Points, in no order, along strands that fork, close into loops and pass close to each other.
(in the rows, 128 means zero)
Two points are linked if the straight distance between their rows is under 112.
situ: [136 102 134 193 113 164 149 131 100 180 109 119 149 123 131 111 104  35
 167 111  91 162 139]
lunog: [156 157  83 164 134 155 101 135 166 160 164 144 101 168 125 142 107 172
 151  85  90 107  99]
Gis: [114 119  86 131 126 116 135 109 125 104 112 110 109 101  82  91 129 153
 161 122 117 126 110]
keben: [181 102 118 167 140 180 134 162 127 158 136  89 195 137 119 159 109 102
 164 129 119 106  73]
bapap: [118 124 180  75 130  67 145  99 119  94 145 156  99 130 129 164 129 150
 118 164 162 120 115]
zuro: [124 131 125 116 143  81 133 135 144 111 118 177 147 107 141  89 112 203
 154 160 146 163 109]
Surum: [171 119 118 103 109 130 135 132 139  93 198 161 103 158 193 116 125 204
 158 127  88 118 161]
dok: [ 81 146 144  59 122  91 121 144 156 107 151 155 137 157 159 136  92 200
 117 159 163 111 121]
sinip: [100  99 106  54 117 114 117 154 143  80 125 107 154 164 115  77  91 172
 130 123 143  99 129]
mar: [120 138 109  66 138 132 127 160 141  72 141 101 151 140 115 107 116 177
 169 123  94  91 158]
Futu: [ 63 132 137 151  82 172 128  97 125 158 132  87 113 128 121 142 140  36
 124 140  74 182 126]
tam: [142 146 132 156 107 187 123 136 123 185  90 107  98 163 121 110  76  66
 126 113 123 131  89]
vid: [115 155  99 185 132 144 144 127 165 132 106 163 151  94 137  96 133 176
 144 137 103 163 123]
vageg: [114  93 162  54 149  70 132 131 117  63 131 120 122 154 123 139 128 120
  93 139 174 113 133]
firuf: [178  75 138 129 149  77 153 155 116  77  94 138 171 132 162 106 124 143
 120 133 143 116 161]
bidab: [135 156 147 165 103 156 117 123  87 203  82 115  87 155 124 112  91  56
 104 100 133 144 126]
Vasit: [101 161 141 126 114 174  80 110 132 169  93  89  94 144 113 124 139  65
  79 141 159 144 108]
pil: [141 137  88 164  91 157 119 125 186 148 146 146 115 156 132 126  83 175
 112 106 123 103  74]
ferin: [201 109 140 123 159 112 131 131  85 129 146 121 107 166 100 152  98 110
 176  81  80 113 160]
Gosa: [ 94 143 140 189  97 153 154 122 119 140  87 154 177  75 139 108 154  97
 109 169 166 155 131]
zer: [111 170  86 159 133 132 131 126 115 139  84  89 106  94 100  68 122 113
 163 126  87 135 113]
felu: [139 128 119 167 106 189 135 127 152 144 101 101 131 133 112 120  96  92
 137 118 112 136  94]
nogul: [159  72 181 151 142 102 171 131 128 122 121 135 171 103 166 135 118 140
 134 191 110 167 110]
siraz: [100 155 114  61 104 104 103 141 118 145 110 113  99 142 118 146 148 110
  88  98 166 100 160]
roz: [183 131 105 103 131 137  95 150 100  98 204 119 134 155 137 142 113 191
 196 123 103  75 137]
Burep: [141  97 146 188  93 132 168 118 111 109  83 144 159  94 156 120 127  88
 125 162 139 123 138]
tugi: [143  62 144 102 157 143 150 152 130  83 136  75 180 122 132 130 141  67
 142 168  92 150 107]
Voro: [109 123 181  89 123 125 163 108 130 154 132 150 116  68 122 167 174  83
  98 111 163 137 139]
mikat: [165 120 131 171 174 170 131 142 178 141 175 161 161 129 142 149 132 167
 146 128  79 151 112]
geze: [159 109 144 125 129 111 130 118 103 144  97 122  94 179  98 134  93  87
 126  80 100 129 166]
Par: [142 147 143 138 129 114 132 151  82 184  86 119  74 154 121 105  77  64
 102  84 101 137 164]
Sola: [129 175 116 162 194 167  93 141 126 135 191 148 134 155 110 166 166 138
 160 110  60 156 146]
nifa: [147  78 160 157  92 128 164 109  86  90 107 121 138 115 161 146 143  61
 118 161 134 107 141]
zef: [106 154  76 143 110  97  85 104 127 186 125 177 118 138 129 115 124 192
  95 105 144 151 162]
gikot: [132 112  99  98 126 110 102 131 102 104 109 124  92 128 145 117 157  72
 100  65 225 104 127]
rosad: [ 80 139 113  29  96 110 114 150 121 110 140 125 118 147 125 153 136 153
  98 114 177  76 160]
fiz: [107 128 160 159 125 146 122 124  87 189  86 122 165 103 145 127 181  49
  94 113 155 156 189]
piro: [ 63 133 110 190 107 162 143 108 132 161 139  94 149 102 112 117 155  56
 153 130  74 173 115]
Tof: [ 96 115 146  77 162  94 137 128 122  74 101 113 123 143 122 131 167  93
  83 135 152 128 168]
padu: [120  95 108  99 133  69 138 125 110 107 137 198 132 132 142  81 108 205
 160 154 156 164 141]
Bogiv: [ 96 177 116 176 171 154  97 106 114 131 182 125 102 148  86 168 162 115
 156 113  64 142 133]
debe: [ 90 165 150 107 124 120 145 107 135 194 139 142 116  53 115 151 186 137
  74 106 163 138 153]
Vuma: [151 117 122 141  84 130 121  92 126 136 109 142 101 145 104 138 110 106
  94 120 179 116 102]
fam: [ 94 161 119  97 122  99 122 133 132 195 124 156 134  57 133 124 172 157
  97 108 178 146 130]
Keduv: [133 125 123 170 127  96 143 135  81  96  55 130 140 103 153  98 161  77
 117 106 175 113 183]
duzop: [142  91 151 204 103 150 144 105  99 170  93 134 151 135 122 122 125  34
 127 105 127 171 154]
bir: [134 147 121 139 125 126 121 117 124 162  92 129 118 152 119 128 123 133
 121 108  94 152 178]
Tazu: [138  79 128 129 144 153 167 139 143  77 104  95 153  97 126 107 134  91
 147 163 104 140 109]
bobud: [ 79 162 126 102 117 134 124 117 157 116 123 117  97 144 120 148 119 148
  93 156 119 130 136]
sav: [101 152 140 146 118 138 134 112 130 145 104 133 123 144 118 151 146 118
  90 138 117 144 155]
Tuso: [103 117 127  78  93 108 121 136 138 118 182 159 125 163 160 138  79 205
 107 153 169  82  95]
pufa: [201  66 137 130 137 105 146 152 124  96 114 119 162 133 156 118 101 169
 146 141  98 102 166]
dimi: [ 91 183  82  98 126 148 120 164 157 100 126  80 126 134 134 107 115 165
 169 124  72  96 146]
mok: [122 138 102 123 162 126 131 123 129  80 145 114 119  90  57 123 146 163
 168 141 115 139 108]
Ziv: [138 158  92 198 148 159 141 154  90 132 105 117 169  94 107 144 139 112
 200 129  86 129 123]
tuda: [139 122 129  64 106 151 113 186 136 103 109 116 155 128 175 121 135 109
 104  82 210  53 133]
vivu: [126 147  84 132 130 134 102  96 152 155 138 102  78 151  62 118 109 135
 133  87 102 141  91]
zav: [176  97 125 106 143 119 119 117 144 115 195 137 114 141 104 128 109 205
 155 132 113 128  93]
Remon: [113 172  74 199 152 150 140 136 139 125 131 133 147  83 128 117 155 161
 175 125  72 139 130]
pul: [144 112 126 129 115 135  96 104 107 103  99 133  88 144 116 121 140  62
  98  84 218 115 102]
rop: [108 191 104  74 122  97  79 125  88 169  99  80 104 130 137 108 146  92
  78 134 140 104 162]
mep: [ 98 154 171 107 125  65 143  93 127 125 162 181  95 101 127 171 145 150
 119 147 171 140  95]
vedeb: [137  64 135  69 112  73 107 127 120 125 160 153 130 155 135 116  74 193
 118 144 187 107  89]
Pudus: [147 142  95 151 142 124 108 108 101  73 191 130 100 116  85 159 140 168
 180 137 108 104 103]
noter: [152  90 116 152 131  66 138 125 100  88  71 154 139 122 134  90 124 127
 135 107 145 126 176]
muve: [110 125 151 148 171 136 154 111 160  88 197 153 117 107 130 146 159 154
 152 162  63 153 107]
zup: [158 106 113 166 142 142 159 138 107 111  83 113 144  91 115 121 134  98
 185 127  96 113 121]
Gibag: [120 120 156 111 163 142 161 128 172  76 181 126 127 124 147 149 124 166
 145 179  73 129 112]
karap: [160  80 184 103 149  84 133 125 140 123 129 121 136 146 122 110  92 144
  91 147 192 142  55]
Zud: [ 47 156 167 180 125 121 144  65 138 117 166 162  95 112 125 133 155 120
 104 154  95 160 161]
pek: [126 113 176 116 147 140 138 125 114 172 114 138 156  96 117 155 185  57
  85 108 178 150 159]
naz: [106 147 105 112 125  88  95 126 116 185 109 167 130 110 122 131 151 179
  86 118 180 145 149]
sogo: [113 161 142 114  93 190 103 131 133 178 115 107  98 118 137 173 158  71
  88 116 166 106 129]
beb: [129 150  82 121 146 120 102 163 121 149  72  72 124 129 107  48 104 109
 146 108 112 133 125]
bavif: [179 150 101 177 143 169 106 149 169 127 198 167 128 152 144 149 140 181
 154 102  87 100 109]
fosi: [161  96 155 122  90 102 154 126 104  72 108 123 112 114 146 152 135 108
 110 159 158  83 143]
vufar: [137  89 208 128 144  84 158 127  99 128 120 148 169 119 170 154 134 103
 104 189 134 162 125]
Neneb: [ 77 155 159 155 114 133 142  91 128 142 148 155 120 126 133 191 156 121
  89 141 121 129 173]
rosan: [ 90 157 103 177 108 127 146 116 140 128  84 146 143  71 133  75 137 155
 122 165 143 161 125]
Rizig: [154 108 159  88  84 105 149 145 110  86 129 104 126 113 178 161 136 106
 112 135 175  43 142]
natod: [143 132 142 124  91 158 126 115 140 159 125 142 121 127 133 180 138  94
  81 126 187 100 111]
sofaz: [ 84 130 166 152 150 118 165  77 143 105 165 160 113 102 114 117 142 146
 139 160  90 180 131]
razi: [162 100 157  67  97 112 126 180 119 104 130 116 160 134 182 151 127 131
 108 108 199  43 135]
gaf: [100 161 108 118 139 157  98 105 142 183 106  71  89 144  76 101 127  93
 111 125 107 163  95]
puru: [108 118 132 106 140 134 128 132 126  86  68  91 140 142 124  89 141  75
 104 140 150 144 140]
zisa: [156 126 124 136 152 182 125 148 141 146 128  93 149 138  86 144 115 102
 155 129 114 118  75]
rul: [134  99 101  78 122  97 134 145 126 101 165 172 135 159 179  97 100 213
 165 152 126 132 157]
das: [196 114 111 108 134 140 120 158 129 112 198 144 146 156 173 130 128 218
 184 124  87 105 152]
sekas: [218  92 131 138 139 120 123 145 101 124 136 118 136 148 134 147 100 143
 177  98  83  88 151]
bulel: [ 85 151 129 120 116 136 150 127 180  81 149 139 109 135 151 146 121 167
 120 171  95 121 122]
mido: [ 82 171  99 106 139 173 115 156 164 122 104  63 128 130 111 100 123 127
 141 139  81 115 119]
puzul: [160  80 181  75 143  65 113 123 139 123 150 133 137 167 139 114  82 190
 110 143 157 128  83]
zofin: [182 119 120 139 143 135 115 120 121  87 205 110 108 132 125 166 134 176
 172 128  99  87 101]
vobul: [104 147 105 186 123 186 132 148 134 193 123 107 165 112 131 131 129  66
 166 120  63 170 118]
dezom: [118 160 110 166 158 148 119 101 121 154 157 114  94 127  66 145 126 123
 157  92  87 136  95]
vuv: [127  88 158 175 119 152 118 123 108 151  89 131 178 128 136 122 143  35
  95 132 154 191 149]
gop: [146 126  98 151  72 123 116 118 150 147 115 151 111 148 118 133  81 162
 102 121 165 109  92]
vesef: [133 126 171 155 154  88 166 123 144 121 116 158 164  99 163 113 110 165
 147 180 126 169  95]
Git: [ 81 154 148  31 135  89 125 157 141 129 141 140 128 134 134 158 132 168
  97 136 192 112 125]
Dokat: [115 119 105  66 112 137  99 150 131 101 123 103 102  97 156 114 158  84
 113  77 217  86 126]
bife: [156 143 119 151 185 175 111 141 138 159 156 141 181 138 110 167 148 140
 159 123  83 162 140]
gep: [151 107 116 123 130 122 119  99 179 121 218 178  78 153 125 134 112 196
 126 124 111 130  72]
fogi: [108 146 107  96 151 134 119 141 147 108  76  76 128 145 109  72 126 107
 121 130 113 137 146]
ded: [126 174 106 172 122 113  98 103 127 199  95 139 127 137 123 101 117 157
  97  98 107 156 170]

A piece is all that can be reached along the links. How many separate loops has the piece of each point below (a circle has one, a figure eight two, a Y none), and how many tips (points with one link)?
zuro: loops 0, tips 4
rosan: loops 1, tips 1
dok: loops 0, tips 2
tam: loops 1, tips 3

A tip is a point with one link. Name the tips that can be reached along the links from each point below, in the order of the rows.
Bogiv: tugi
Gibag: keben, Futu, Keduv
zofin: sinip, mep, vufar, gep
rosad: rop, karap

A fork is a point with three links, a tip a point with one. Leave the first point through the second and follow the links. Name the first fork or tip that comes.
Tazu / zup: Vuma
pek / Voro: bir
ded / zef: Futu
Surum / rul: vufar
Vuma / pul: tugi

Name the points in between on the shortest way along the links from the first point to the second, in order.
Dokat / Gosa: tuda, razi, Rizig, fosi, nifa, Burep
Pudus / bapap: mok, Gis, zer, beb, fogi, puru, Tof, vageg
gep / rul: zav, zofin, roz, das, Surum
pufa / Zud: sekas, ferin, geze, bir, sav, Neneb
debe / Futu: Voro, pek, fiz, vuv, duzop, situ, vobul, piro
